Points, in no order, along strands that fork and pass close to each other.
Two points are linked if the straight distance between their rows is under 752. Some points are linked to none.
K707: 297  235  -226  128  119  272  236  -175  185  -275  68  -143  -118  -107  -125  144  -296  281  -99  -179  -92  458
K21: -46  -22  -127  148  -38  270  137  -181  87  91  -31  105  -366  -151  69  -156  -144  365  -208  335  -446  252
K474: 50  159  249  -209  -202  273  96  -277  -86  -59  -15  -121  -36  -425  -40  189  194  121  -197  216  -279  -418
K345: -536  34  132  -75  -28  138  122  -72  -17  308  -492  -47  -177  163  100  -283  -184  -553  92  -81  276  104
K856: -51  -73  -135  100  492  -339  -155  614  -98  41  135  -128  354  193  262  63  -22  87  516  109  153  298
K5: 224  33  -46  203  -463  545  167  -426  -5  -241  20  -498  169  -158  -112  111  160  139  -126  116  -20  -342
K586: 293  138  -214  230  -138  -324  -21  -331  54  343  133  317  139  476  -144  -77  -351  221  86  -22  -65  188
K538: -259  -390  176  294  -240  -262  12  134  -67  162  19  55  -10  15  497  -168  416  -42  -269  124  -452  338
K580: -48  238  160  -165  -110  480  278  -283  319  149  69  130  -425  -533  28  -44  139  -79  -412  7  379  327
K473: -144  257  -42  153  8  386  391  -20  151  102  -107  -373  140  81  50  113  -10  -502  230  -22  141  612
K701: 30  108  -188  -170  542  58  -125  330  -187  -397  -187  -134  19  -124  -119  293  -51  73  237  -69  -44  1
K263: -303  -97  198  -102  -5  -247  -104  -47  10  139  -188  91  56  243  -99  -16  9  -189  -437  -435  -114  -139
K50: -61  -62  -155  -300  867  2  -249  342  -270  -80  -101  183  -78  -324  133  10  5  219  632  211  438  -157
K666: -228  294  215  -176  -426  -23  154  -230  57  381  65  -49  57  -181  90  -52  488  -707  -101  -179  277  -600
K137: -5  -621  226  -19  -291  -218  -223  83  21  -315  74  -24  -38  197  -233  -96  76  175  41  18  243  -292
K365: -33  -161  -222  97  414  -202  -342  190  -107  -244  48  296  -6  69  -2  255  102  581  -38  -281  -114  159
K478: 384  281  23  -98  -72  311  64  -306  -135  -267  -71  -332  39  -383  -47  257  -53  316  -28  271  -267  -485
K649: 136  85  105  257  -350  -34  292  -6  351  313  119  -210  447  103  401  84  190  -281  -16  137  -130  90
K765: 51  -257  155  -272  161  -13  -197  217  78  56  -18  176  -31  -114  -62  -102  -147  28  230  237  493  -312
K810: -162  19  -149  57  -502  237  170  -348  83  -74  -85  -54  -267  68  -325  -206  -139  68  -381  -269  17  42
K489: 398  240  -285  35  -99  -212  -34  -41  181  168  406  102  360  355  -65  -48  -661  15  400  335  -36  -67
K587: -80  -430  -397  238  216  6  -316  -48  -251  -328  -358  14  41  227  -343  119  -3  377  -79  -466  -39  -177
K794: 423  94  -165  250  -16  -328  -97  -152  93  166  463  320  198  392  18  -19  -264  580  234  21  73  371
K370: 298  -27  -130  105  -454  41  147  -426  76  107  128  -17  177  269  -278  -267  -373  348  158  276  -297  -291
K838: -42  173  -352  -105  503  -417  -305  280  151  356  236  481  103  43  245  94  -99  525  105  41  -358  82
K117: 128  -33  45  -323  465  -46  -11  296  -313  -45  -216  -80  -80  -312  476  -362  154  -243  649  112  362  50
K330: -164  -350  -160  -183  -249  -243  -334  5  -102  -181  71  270  149  242  -469  -2  -159  -130  -94  -328  243  -659
K414: -170  -538  186  -35  -77  297  -80  83  22  -245  -112  3  -393  -65  -181  -263  104  214  -56  365  141  -20
K497: -68  532  0  -439  -276  -80  89  -210  84  294  57  86  -12  -101  -220  -71  -169  -408  -16  65  -89  -485
K889: -42  130  -78  -363  -232  -206  10  -16  163  207  84  390  -110  9  -380  -156  -306  19  122  368  115  -682
K812: 187  -503  105  71  14  66  -328  181  79  -363  322  51  -135  -164  -15  -24  17  621  168  435  53  -17
K676: -51  233  -177  -67  559  -46  2  365  -64  -274  -107  -95  -41  -1  97  328  -30  -202  79  -235  79  289
K836: 126  -385  137  -132  -75  -404  -138  129  -190  -69  94  19  110  11  16  113  114  205  -74  17  -245  -374
K52: 5  259  -107  203  -658  344  311  -273  294  428  126  -336  239  37  62  11  -68  -207  -122  299  -6  -274
K71: 116  -122  220  -296  -65  -48  -89  47  404  123  369  574  -256  -137  -69  -18  -43  247  -46  224  366  -254
K634: 46  137  21  447  -94  347  228  -253  11  296  -87  -338  -32  -234  460  2  183  208  -175  322  -531  -67
K630: 181  205  97  -359  484  373  44  -9  -104  -485  -93  -166  -234  -476  -110  219  -114  138  256  186  175  -72
K749: 81  -82  -372  163  -136  288  17  -76  326  -8  130  174  -196  256  -357  -211  -556  336  3  -104  220  205
K38: 123  91  12  205  -165  -310  68  -60  61  250  180  231  -96  49  346  -108  128  205  -319  -93  -438  352
K231: -69  135  127  118  -234  -74  227  37  411  424  104  155  170  233  356  69  -70  -178  -172  23  -59  567
K190: -73  -172  202  -196  346  -137  -147  260  -275  108  -324  -92  8  69  368  -339  180  -510  508  0  253  -10
K674: -226  -68  84  253  -564  22  255  -170  308  321  60  258  -313  13  67  -358  163  -122  -547  61  -125  226
K195: -22  108  57  147  -196  335  134  -65  -76  53  -86  -574  353  -70  163  -5  211  -474  152  263  178  -202
K346: -309  -123  -189  -337  625  -74  -407  230  -190  196  -211  599  -42  -250  34  153  -35  79  -71  -146  143  -413
K559: -165  581  20  -350  -348  161  156  -224  87  505  154  44  25  -130  0  5  156  -681  -9  -11  169  -457
K475: 167  284  -304  -215  220  -425  -180  250  -274  170  200  190  284  80  31  69  -447  143  329  95  -338  -265
K742: -269  -163  328  115  -522  -195  262  22  350  214  47  271  -172  156  50  -196  337  -385  -416  -63  105  92
K257: -142  -39  319  205  205  182  79  14  -149  11  -267  -429  32  -209  479  141  528  -148  -44  -11  39  200
K271: -265  -81  162  -362  -55  -164  -46  58  127  417  -112  323  -32  108  -261  -187  -203  13  -29  279  -90  -461
K700: -119  -125  -100  161  -115  153  148  -14  89  337  -152  16  -289  101  167  -326  -84  223  20  577  -397  153
K722: -39  229  5  -173  -5  28  -102  -13  -248  -45  -192  -339  192  -164  -60  -24  25  -453  151  196  -183  -484
K218: 11  -600  -102  294  215  -33  -282  302  -57  -339  137  5  -102  46  69  -188  110  769  169  473  -121  85
K759: 219  182  -103  89  14  -313  52  37  -192  -45  -4  -213  300  74  24  273  27  -220  16  -397  -311  104
K133: -352  -189  -3  -75  213  317  -56  -31  -127  -69  -493  75  -438  -108  -306  -177  -87  154  -99  248  -135  -82
K751: -15  280  -135  -233  358  352  -24  138  187  17  -71  296  -349  -166  -197  51  -429  328  -62  140  97  181
K289: 211  288  -94  -150  -305  -81  103  -397  48  162  -5  254  -197  -90  -60  15  -157  164  -341  -154  -364  -202
K693: -334  -5  141  99  -250  -17  334  25  536  470  -125  203  -83  304  190  -206  -107  -342  -103  59  200  517
K578: 219  -4  -373  325  -42  292  210  -109  263  -128  37  -111  -1  361  -248  8  -490  308  263  25  116  379
K708: -79  -264  179  348  -493  -99  46  -262  -122  94  -19  -316  133  108  77  -35  334  -50  -332  -95  -365  -214
K341: 276  118  114  -177  374  1  -10  217  -235  -132  118  -270  123  -431  568  -173  271  -348  544  64  345  240
K531: -151  -252  -100  -34  399  4  -306  313  348  142  262  637  -107  -85  125  54  -9  324  82  81  460  230
K822: -267  -437  317  218  -340  -272  89  139  -38  72  -23  -269  435  277  209  -203  306  -318  83  117  11  -34
K91: 168  -69  33  95  43  24  103  133  -79  -576  99  -305  151  -3  74  316  135  -50  -12  -157  -23  190
K189: 323  240  -56  13  -102  -507  -17  -15  52  274  185  250  287  69  144  153  -155  77  62  -30  -333  -35
K620: -307  158  -270  -146  798  -182  -12  414  -72  496  -330  42  24  180  133  -48  -167  -86  478  228  34  210
K519: -180  280  -91  -278  -274  81  29  -209  -128  80  -164  -189  8  -60  -224  -91  -250  -230  -9  62  -225  -453
K758: -311  -106  -144  26  394  493  20  247  142  126  -278  148  -418  -2  -54  -136  -145  189  64  42  336  422
K990: -191  57  127  314  -145  206  319  -33  237  228  -173  -88  -179  -25  251  37  74  -298  -311  -289  -60  696
K81: -7  -329  35  90  -35  -17  -110  56  51  -224  -97  -212  39  167  -75  -2  -61  209  137  253  -45  97
K180: -24  -211  220  -213  -91  -626  -191  122  -210  -42  -4  164  261  134  -21  74  2  -131  -92  -38  -73  -616
K986: -109  -454  325  129  -277  -43  -11  82  104  -25  -26  93  -162  59  279  -174  228  50  -19  271  66  123
K384: 7  -78  362  -24  -355  54  47  -165  -85  51  -26  -186  38  -359  153  116  522  -54  -347  174  -105  -565
K948: 125  420  246  -62  -182  -111  141  -36  186  171  247  89  161  -222  198  275  346  -638  -259  -242  194  -168
K334: 208  -44  -399  346  106  23  56  96  50  -231  43  -174  323  402  -88  99  -468  114  472  -14  65  320
K76: 323  206  158  -161  366  115  -62  171  -378  -337  161  -255  124  -372  256  65  322  -475  328  -51  302  -9
K881: -75  -182  -215  -15  228  91  -12  317  351  68  20  79  128  230  -71  21  -396  140  366  402  110  31
K576: 148  -215  -115  505  -176  48  42  -47  10  -411  178  197  -456  -131  -15  -288  59  368  -385  38  -75  555
K486: -338  -123  -160  -153  301  527  -45  50  -48  -184  -415  -108  -213  -3  -441  -108  -273  82  -15  -33  165  -95
K148: 34  66  -755  104  584  39  -177  -84  -211  -10  -260  175  -15  224  -258  204  -414  278  -7  -344  -319  -207
K656: 151  203  192  -44  188  71  43  59  -109  -458  18  -226  -23  -372  -9  416  147  -124  -234  -350  10  167
K456: 26  100  184  232  -230  -156  205  -54  177  155  155  84  19  -78  319  111  294  -110  -501  -317  -281  385
K896: -247  77  -1  -138  554  20  -192  289  -137  31  -274  223  -165  -133  38  39  -108  -381  14  -328  400  -80
K206: -144  4  107  -233  201  -9  -119  58  -134  -118  -196  -81  -81  -52  -18  34  -63  -285  196  -104  242  -40
K193: -145  11  107  56  152  390  281  -35  -155  -121  -382  -465  -52  -132  136  138  294  -62  55  112  -94  158
K971: -239  -350  72  175  -295  -524  -56  -44  90  179  -1  114  17  306  60  -113  150  -196  -469  -510  -111  84
K158: 419  -226  165  -27  -204  -71  -44  38  88  -449  454  6  58  -185  -43  140  25  468  230  380  -26  -35
K323: -173  -40  -257  -180  867  6  -245  343  -31  4  -104  310  -21  -102  152  157  75  334  454  53  194  109
K101: -27  -12  -230  -398  229  -178  -228  -29  96  269  -1  523  19  -79  -220  -69  -411  238  152  351  98  -616
K418: 58  -277  34  -10  81  197  104  6  -339  -488  -374  -556  27  -95  -190  214  84  185  87  42  -297  -162
K603: -24  -362  289  -272  -39  -208  -121  140  -24  57  146  132  15  3  -172  -136  -5  163  234  412  176  -594
K529: -141  -46  373  -321  60  96  121  -97  5  -1  -224  101  -368  -335  51  -160  207  -68  -135  120  262  -26
K854: 484  401  -147  -55  282  -96  -214  -284  -390  -262  -38  143  -172  -20  -264  244  -180  333  -172  -416  -408  -87
K831: -85  -526  -23  205  8  141  -39  218  -5  -376  -39  -271  -167  188  53  -191  214  302  36  145  -128  415
K427: 390  232  97  367  -390  26  184  -483  99  -84  181  -67  38  66  -84  11  71  136  -270  -280  -131  295
K764: 378  198  166  -30  -161  -373  -13  -122  29  -124  424  42  267  -152  222  283  206  92  -126  -364  -106  2
K770: -123  -152  -36  472  -156  -52  -128  -277  -264  58  -217  192  -462  235  -81  -332  68  123  -444  -163  -558  76
K574: -101  -48  208  215  -162  107  234  133  285  128  -37  -212  332  -44  524  141  341  -293  55  161  1  372
K308: -45  -51  424  -300  212  0  118  -62  -237  74  -329  -6  -267  -302  303  -242  313  -183  134  -25  243  -292
K966: 278  458  -283  -109  -711  145  238  -188  218  -96  503  -34  103  164  -307  -62  -248  -189  96  -22  365  -142
K730: 218  -35  4  156  -689  -68  188  -379  276  191  306  167  92  324  -107  -225  -123  163  -79  144  -109  -146
K291: 294  -410  -113  386  170  -540  -275  -3  -145  -70  251  -20  317  374  -133  68  -151  630  360  -148  -21  76
K326: 364  -70  -246  39  167  -58  -120  21  -102  -309  195  54  198  99  -133  196  -282  363  131  -120  11  -36
K999: -94  19  -184  -69  693  -179  -195  496  -57  -171  84  -50  109  -50  237  203  129  327  398  97  93  284
K611: -209  -10  431  95  -380  86  211  -196  118  530  -150  -192  50  -13  240  -233  359  -386  56  338  359  -175
K918: -15  -218  115  195  -415  -435  -41  -234  -92  11  36  -64  116  367  36  -54  179  -190  -263  -345  -408  -102
K166: 292  117  16  -194  215  341  22  135  -107  -561  30  -471  17  -287  -154  307  29  52  323  214  148  18
K658: -318  -409  113  23  314  -428  -305  357  -163  -115  3  4  -48  22  187  21  280  308  -121  -291  -375  85
K423: -283  -244  255  185  -186  -174  -16  74  -16  166  26  171  -201  -168  403  -257  303  93  -59  487  -215  294
K485: 191  217  251  -123  -47  160  151  -148  211  220  184  221  -146  -479  253  248  335  44  -410  96  -65  157
K53: -9  17  -45  113  -649  154  257  -277  173  -137  131  -368  296  267  -122  -48  10  -200  -71  -134  117  -6
K237: 61  -191  -7  -181  -258  -194  -178  -100  -47  -94  64  160  -10  135  -464  -150  -188  177  -217  -117  -9  -593
K436: -305  177  45  -43  -752  42  250  -341  88  216  67  -3  -38  -81  -59  -33  338  -470  -205  -108  297  -343
K293: 208  211  287  -331  285  321  -121  -50  -400  -414  -234  -289  -130  -572  36  157  165  -70  297  134  115  -338
K241: -59  11  1  -10  -125  -338  56  222  17  311  63  144  247  198  80  -27  -184  101  20  178  -350  -106
K968: -458  -262  -65  31  420  143  -11  137  228  91  -303  179  -114  203  -110  -167  -215  -2  30  -12  400  338
K47: -294  -548  369  -85  -470  -335  -103  153  -13  -251  -39  25  118  358  -323  -153  135  -199  69  -55  381  -258
K490: -282  14  -77  -90  475  -278  -196  396  114  426  -49  248  30  98  254  65  -92  257  91  88  -185  98
K623: -163  -332  -122  -59  264  -142  -123  336  104  246  -129  140  127  204  -91  -187  -329  196  431  473  54  -321
K222: 112  -29  81  -93  129  92  -120  119  421  171  334  682  -274  -80  83  40  -94  399  -167  263  390  229
K36: -36  -537  -10  146  170  -213  -243  394  -122  -206  -27  -214  383  243  -41  39  -63  189  294  147  -23  69
K188: -356  -454  12  238  -46  209  93  55  18  146  -346  -27  -293  228  -55  -353  -62  109  140  587  -80  91
K536: 218  290  -200  -62  -576  76  110  -73  100  -88  499  -176  432  164  -284  39  -144  -509  140  -10  60  -125
K588: -222  167  -166  150  -832  240  299  -243  205  136  108  -308  123  71  -60  48  211  -347  -274  -290  305  -131
K22: 206  86  132  -86  -259  585  209  -300  16  -466  24  -467  7  -516  -202  221  224  54  -186  49  137  -411
K518: -262  -401  288  128  7  -332  -183  158  -210  -122  -86  -23  -156  -119  326  -78  506  165  -201  13  -457  109
K879: -197  370  38  -60  121  243  146  -20  -164  2  -330  -442  81  -130  9  185  87  -615  -207  -252  -144  -22
K801: -160  -226  361  167  -423  147  102  -126  4  -52  -66  -312  79  -185  159  -14  557  -162  -444  -62  -111  -201
K125: 95  250  213  -33  -330  296  313  -221  305  45  312  187  -259  -399  -29  110  229  -28  -487  -169  39  248
K547: -165  331  58  119  185  359  225  -142  -203  -51  -352  -369  -37  -382  208  219  315  -419  -173  -381  84  149
K229: 486  498  26  -49  70  -566  5  4  -125  126  522  225  237  -59  272  293  36  95  -11  -285  -263  99
K619: 44  30  -139  8  87  40  100  208  295  201  55  255  -5  192  95  -5  -393  147  71  162  92  383
K957: 256  689  -269  -162  -31  61  157  -197  -25  198  -53  101  30  -131  -145  254  -405  -95  -63  -109  -311  -173
K450: -11  -333  123  -16  -249  -715  -206  243  -78  20  112  0  401  446  -71  12  -19  -288  -14  -187  -136  -330
K430: 145  243  -595  -118  528  -228  -126  363  -190  128  184  181  388  198  -10  196  -376  241  524  91  -219  50
K163: -364  -318  -266  235  142  149  43  104  -70  32  -343  -68  -180  254  -124  -274  -26  243  -123  230  -357  179
K551: -319  -100  262  153  177  32  187  79  83  311  -303  37  -291  -20  385  -60  285  -114  -222  -83  -38  693
K686: 301  -160  -213  194  32  -85  -131  103  323  148  501  515  29  341  54  29  -204  646  15  93  93  422
K445: 77  -39  -315  212  203  -304  -4  378  -59  -218  160  -199  450  454  145  156  -173  -23  462  -19  7  352
K406: -42  -267  425  -161  120  -192  -118  227  43  -42  108  278  -345  -277  212  -51  425  121  -140  104  409  228
K86: -203  100  -7  -389  562  -110  -331  194  -181  222  -163  288  -56  -166  -156  -60  -180  -260  21  -130  177  -427
K534: -319  -62  -62  -72  573  -218  -162  269  -172  343  -337  130  22  227  243  -305  13  -303  461  67  202  81
K246: -603  -367  172  -2  100  226  -13  -75  -193  -11  -579  -249  -381  103  -297  -273  53  -66  -100  45  -54  -111
K84: 135  279  -81  307  -365  47  355  -179  298  339  133  11  278  260  340  -60  25  -143  -160  -110  -193  336
K466: 163  301  -171  -192  471  -116  -184  422  -159  -310  356  86  158  -106  42  352  31  -257  187  -222  125  369
K175: 161  -341  -145  171  332  -549  -394  190  -130  -19  318  278  374  181  99  52  87  732  244  -62  -134  25
K239: 1  -388  -55  552  -242  144  73  1  47  -281  28  -142  -175  195  -12  -267  113  125  -125  257  -329  413
K552: 403  29  -213  367  12  -31  182  -242  -63  -187  164  -220  204  192  66  163  -28  487  277  -56  -162  445
K747: -242  -456  -64  -286  605  -120  -488  310  -143  -127  -122  477  69  -150  -79  171  97  302  76  -25  211  -298
K313: -329  -399  -19  -3  309  -194  -274  286  -29  276  -106  249  0  138  120  -76  -20  182  141  250  -117  -162
K783: -297  -145  372  -17  -526  -162  200  -29  250  502  -41  166  37  156  236  -262  452  -428  -88  134  148  -153
K597: 148  411  -175  -279  15  -4  -81  -80  19  -224  89  91  -66  65  -267  189  -249  -287  -344  -588  122  -79
K201: -69  -280  -229  442  -203  99  110  -7  118  -26  15  84  -111  437  46  -269  -196  342  -98  154  -181  479
K717: 80  507  -395  -221  209  47  35  27  -4  35  19  169  -70  16  -247  242  -469  -154  -185  -331  -72  39
K288: -260  -2  -203  -100  59  428  -13  -23  -1  -246  -257  -85  -240  4  -458  83  -300  -1  -227  -405  152  159
K808: 182  206  -39  404  -421  -144  207  -510  172  294  130  -19  71  317  106  -19  61  -31  -339  -325  -145  394
K785: 268  133  249  -274  -8  60  -66  109  -236  -328  354  -176  137  -280  10  -9  340  -703  210  -43  527  12
K381: -212  -229  27  -65  -235  -179  -8  13  226  255  -77  201  10  230  -89  -180  -155  -33  -85  183  -169  -125
K699: 222  297  -50  13  -441  173  9  -174  0  -169  278  -485  537  -99  -134  185  124  -435  -5  -55  108  -133
K628: -10  224  256  -318  64  167  7  -201  -382  -231  -218  -285  -59  -410  -55  156  223  -341  56  160  -23  -504
K176: -189  74  113  -244  419  -171  -239  242  -287  -229  -187  151  -226  -236  -51  296  101  -137  -279  -564  30  8
K958: -38  344  -84  -28  -265  155  259  -424  148  456  -190  130  -149  -179  4  -51  -73  -46  -451  -16  -437  -234
K428: 213  278  322  -175  11  354  108  -135  33  8  87  -33  -182  -526  331  123  213  -87  -145  35  167  -69
K359: -5  -481  87  -237  -7  -367  -285  143  -180  12  26  179  -106  -95  -187  -138  -48  363  21  316  -230  -608
K152: 56  80  -95  233  -135  -351  -66  -324  -176  105  -92  -42  66  328  -215  -29  -106  -97  -160  -408  -223  -130
K87: -22  186  7  66  283  612  251  -61  -98  -279  -397  -560  155  -282  143  117  147  -304  261  147  145  138
K867: 464  264  -137  -206  254  -327  -279  286  -166  -458  535  -49  292  -127  -41  354  -82  -198  256  -193  -6  65
K594: 49  309  17  -243  -104  2  -77  25  -64  -145  177  -46  76  -33  -257  86  -60  -577  -82  -242  35  -171
K677: -555  -268  147  -144  -172  88  21  -81  -171  -167  -421  -209  -141  136  -285  -45  41  -191  -178  -217  -57  -275
K615: 220  256  -105  79  -369  -347  8  -470  47  133  61  148  108  400  -223  -103  -270  83  -137  -313  -66  21
K156: 327  186  196  -34  -194  -255  59  176  49  -219  457  9  285  -163  216  152  105  -226  -28  -154  192  115
K864: -232  -216  90  235  -108  -385  -75  -7  -162  208  -44  293  -408  41  11  -348  197  78  -542  -136  -494  89
K698: 169  102  -39  194  -633  478  162  -346  316  207  100  -469  168  -51  -112  2  207  8  -115  129  88  -451
K781: -156  24  268  -209  118  -141  -53  136  -60  -34  -178  106  -143  41  -40  163  112  -258  -424  -502  117  90
K135: -106  -172  -69  -309  -366  255  -121  -217  129  -200  113  221  -291  24  -542  -183  -227  225  -194  -33  127  -431
K763: 470  242  -168  90  102  -411  -144  81  -373  -288  350  -166  335  71  -30  158  -95  -197  143  -341  -188  -28
K149: -262  -154  313  227  6  54  41  60  111  340  -118  145  -342  -177  498  -346  471  -5  -225  225  -155  516
K278: 127  195  -139  -104  149  195  67  -22  91  94  -19  161  -255  -159  -118  -25  -325  320  -204  153  -296  104
K107: -213  144  66  146  -309  180  131  -307  63  479  -251  -16  -250  -139  85  -227  275  -166  -558  106  -499  -127
K162: -99  95  -200  -278  415  106  -279  102  -229  -418  -212  77  -85  -83  -494  238  -259  -131  -170  -284  55  -338
K183: -116  -59  127  -249  273  476  -71  26  68  -366  -120  159  -488  -348  -352  45  -115  130  -98  -112  602  13
K405: 372  293  -330  -160  318  -64  -66  150  83  -177  349  -26  199  -153  47  150  -357  592  481  212  -185  115
K390: -246  235  -366  -111  685  -54  33  373  229  348  -240  157  -112  56  146  36  -130  -8  268  6  84  485
K847: 156  470  -141  55  -343  442  394  -166  373  348  174  25  21  -151  62  95  -178  -202  -290  -72  176  278
K277: -26  -94  -30  263  33  -193  -181  50  -244  67  76  215  -334  7  277  -87  163  359  -466  -154  -554  302
K977: 162  218  -15  -71  -296  384  14  -64  -63  -71  265  -579  402  -183  -25  79  243  -773  268  261  183  -218
K54: 290  320  -121  -33  -566  -4  269  -303  162  112  317  258  92  202  -277  -2  -316  -25  23  45  92  -194
K401: -294  -234  128  -227  -359  -192  -178  64  -19  -253  -41  -10  29  208  -338  9  83  -328  -76  -304  316  -511
K285: -98  107  227  -156  -429  526  369  -267  365  245  -65  117  -415  -321  -22  -285  169  -173  -174  90  710  172
K110: 710  224  -105  283  268  -236  -29  -157  -159  -253  258  -219  154  115  -17  247  -50  734  350  -82  -165  458
K584: -82  -312  14  84  -111  -476  -155  230  -43  -225  56  -82  429  331  -82  -53  -38  -70  262  -34  74  -127
K434: -108  -258  433  -158  121  34  -24  57  -18  -148  12  187  -465  -365  -48  -112  268  200  -407  -61  158  93
K170: 319  -51  -146  70  -322  -129  -34  -146  64  54  231  2  223  362  -295  -160  -532  154  339  207  93  -266
K25: -369  -203  220  -101  -187  282  -13  -70  -197  -223  -433  -463  -106  69  -262  -85  19  -417  132  -25  240  -219
K898: -226  -424  331  294  -155  -117  172  129  4  190  -173  -370  346  65  465  61  427  -235  202  184  -127  244
K506: -241  114  -39  14  -4  327  269  -208  -14  150  -274  -166  -106  -55  12  3  -128  -156  -217  50  -319  60
K690: 252  383  -143  -153  -46  -115  -106  324  148  106  589  332  167  85  -47  48  -248  -637  21  -66  267  217
K641: 118  151  135  -339  -215  -100  -200  33  -105  -127  252  47  49  -89  -119  -158  177  -678  79  -52  425  -151
K309: 90  118  -464  -127  618  -211  -212  358  162  120  377  459  215  73  172  184  -298  506  389  36  -108  105
K869: 154  -47  467  -380  -187  -317  -19  139  77  -33  404  642  -154  -216  -150  41  158  23  33  48  352  -337
K13: 475  245  -319  103  354  -260  -54  -40  -35  -37  211  43  220  191  10  87  -163  778  483  148  -250  273
K232: -76  269  -111  228  250  387  428  -17  97  -61  -326  -578  100  14  140  85  -66  -340  420  247  61  361
K80: 348  76  -50  531  -311  11  147  -440  -145  -70  -20  -262  146  262  49  -5  26  257  -7  -204  -141  514
K873: 57  -55  -121  -402  584  88  -354  174  -187  -64  -97  413  -174  -208  108  -235  -225  70  519  125  679  -296
K894: -183  -196  204  -182  7  136  -159  68  -88  -239  -204  -236  -150  68  -198  -215  -41  -268  339  48  559  -33
K859: 228  319  -452  65  395  -19  -78  -182  -204  -56  -209  113  -167  291  -314  190  -191  241  -139  -528  -366  -56
K2: 49  12  -216  -280  118  -375  -259  215  -48  376  129  414  114  50  -112  -98  -489  276  91  217  -178  -375
K811: 31  355  89  39  194  320  183  -27  -42  -211  -193  -316  -155  -394  71  380  52  -207  -383  -513  -22  451
K499: 97  143  285  -63  -171  582  144  -219  38  -217  43  -177  21  -552  105  137  291  -170  -45  34  395  -234
K350: -259  -373  -12  -109  546  -197  -498  357  -216  -144  -12  296  -7  -59  93  175  302  449  9  -251  -50  6
K353: -61  -141  466  -25  166  -16  86  86  -145  167  -196  -164  -55  -349  509  -102  526  -258  121  26  240  10
K151: 34  -167  243  -233  358  132  -188  81  -20  -56  -61  210  -364  -181  147  -309  -40  134  378  180  702  -115
K324: -34  156  -63  341  -517  167  297  -324  168  449  23  97  -262  -280  223  -133  304  -36  -625  51  -286  89
K981: 78  -8  -258  131  -216  -371  -45  100  -59  90  101  56  357  593  -227  -85  -351  -276  95  -165  -29  -82
K875: -119  309  -183  238  -10  318  422  -46  188  165  -168  -332  2  139  87  -18  -203  -312  -187  -317  -13  533
K487: 386  357  -48  -61  -220  176  46  -634  -140  -371  9  -169  -58  -272  -287  136  -81  325  -227  -76  -244  -403
K627: -264  -407  -291  430  -58  21  -112  -91  -158  -126  -343  61  -404  257  -276  -334  -98  152  -359  99  -335  122
K727: -225  253  -86  73  -314  354  270  -152  155  336  -137  -391  341  96  146  -59  -67  -504  122  281  55  -191
K511: -272  -243  -179  -64  -482  207  -175  -135  122  -204  -19  -81  3  379  -531  -164  -317  -35  58  5  328  -262
K279: 131  6  270  -184  221  205  -16  -9  -297  -407  -178  -407  -48  -349  207  17  205  -259  337  105  418  -102
K741: 248  135  1  -110  270  -61  -72  -21  -157  -324  -88  -55  -120  -222  -152  246  -117  172  -220  -344  -198  -15
K540: 92  -297  -250  179  288  -413  -401  69  -304  -76  84  255  53  137  -67  -48  3  661  -6  -99  -393  6
K74: -278  101  132  -76  -156  130  190  -3  254  283  -119  71  -48  173  1  -207  -231  -446  47  -58  262  294
K483: -154  -14  87  4  59  65  90  -142  -251  -212  -345  -505  83  -49  -101  211  205  -314  -148  -243  -293  -225
K629: -33  124  -333  -251  254  95  -271  227  -195  -3  111  -8  213  165  -365  -21  -350  -396  436  178  233  -194
K488: -435  -5  278  240  288  -38  4  88  -75  235  -173  -33  -213  -256  543  -163  633  61  -174  117  -394  377
K236: 467  504  -126  -7  9  -168  177  -402  3  140  84  119  43  24  -11  171  -235  92  -185  -278  -379  41
K660: -143  -360  336  24  -347  -31  114  -29  97  -32  30  -241  126  91  -32  -209  243  -168  77  344  -35  -111
K862: 8  -27  379  195  -248  385  157  -180  60  313  -137  -440  198  -115  321  -125  382  -277  61  369  279  -438
K711: 172  -81  4  189  -291  33  160  -153  1  -389  23  -414  308  176  -91  215  -64  -88  60  -95  -108  -4
K949: 478  412  -122  35  64  255  4  -508  -305  -275  -78  -161  -56  -91  -283  299  -130  404  -5  -231  -367  -113
K613: 38  -279  -81  176  -102  -42  16  174  323  64  244  181  -91  207  58  -12  -137  443  37  270  -86  410
K23: -395  -18  211  10  99  397  252  -145  -27  209  -660  -193  -192  -4  115  -221  60  -349  145  135  117  123
K223: 97  136  82  165  -55  -116  111  -68  0  -80  -7  -92  47  44  81  162  94  -135  -335  -470  -305  192
K804: -77  -191  -344  42  -251  168  -198  -92  228  -77  -33  148  -246  189  -351  -238  -317  386  -209  26  71  -144
K225: 38  -165  552  -323  106  -268  -177  110  136  -70  220  480  -339  -343  89  -7  274  -32  53  75  511  -162
K226: 510  47  -86  -120  1  -54  -22  -20  157  -219  450  31  120  -236  136  163  -255  710  383  408  -149  41
K259: 95  179  -140  -138  242  151  15  136  -236  -507  -47  -326  221  -63  -244  138  -123  -197  319  90  5  -47
K888: -84  313  -149  -29  615  430  142  137  222  71  -252  105  -351  -153  -14  45  -274  114  94  45  223  471
K360: 107  -408  -338  525  138  -217  -150  53  -101  -239  61  -29  300  476  -154  74  -60  428  179  -320  -11  329
K191: -144  -138  -104  109  254  -531  -86  93  -252  271  -67  15  55  166  157  56  146  253  -33  -104  -709  -112

Follow the links from the first point to the second, and from the first to the third. Name the last point that the two ways share.
K231; K869; K658 | K423
K237; K490; K586 | K613
K534; K152; K195 | K76
K226; K693; K473 | K84
K717; K485; K54 | K195
K490; K741; K323 | K613
K888; K717; K534 | K76
K529; K552; K896 | K423
K483; K717; K201 | K656

A fork is a point with three links. Follow the links from the first point to the second and name the forks in between, in order.
K353; K80 | K149 > K423 > K84
K730; K742 | K195
K13; K894 | K84 > K423 > K350
K519; K971 | K656 > K854 > K918
K483; K190 | K656 > K293 > K76
K758; K594 | K293 > K76
K271; K478 | K613 > K918
K990; K25 | K149 > K423 > K350

A fork is a point with three links, a tip a point with one. Leave the first point through the second and follow the links. Name the first fork or tip that comes.
K531; K222 | K149
K450; K180 | K137
K107; K958 | K76
K889; K101 | K613
K838; K309 | K156
K711; K53 | K293
K456; K38 | K968
K747; K346 | K288
K597; K717 | K195
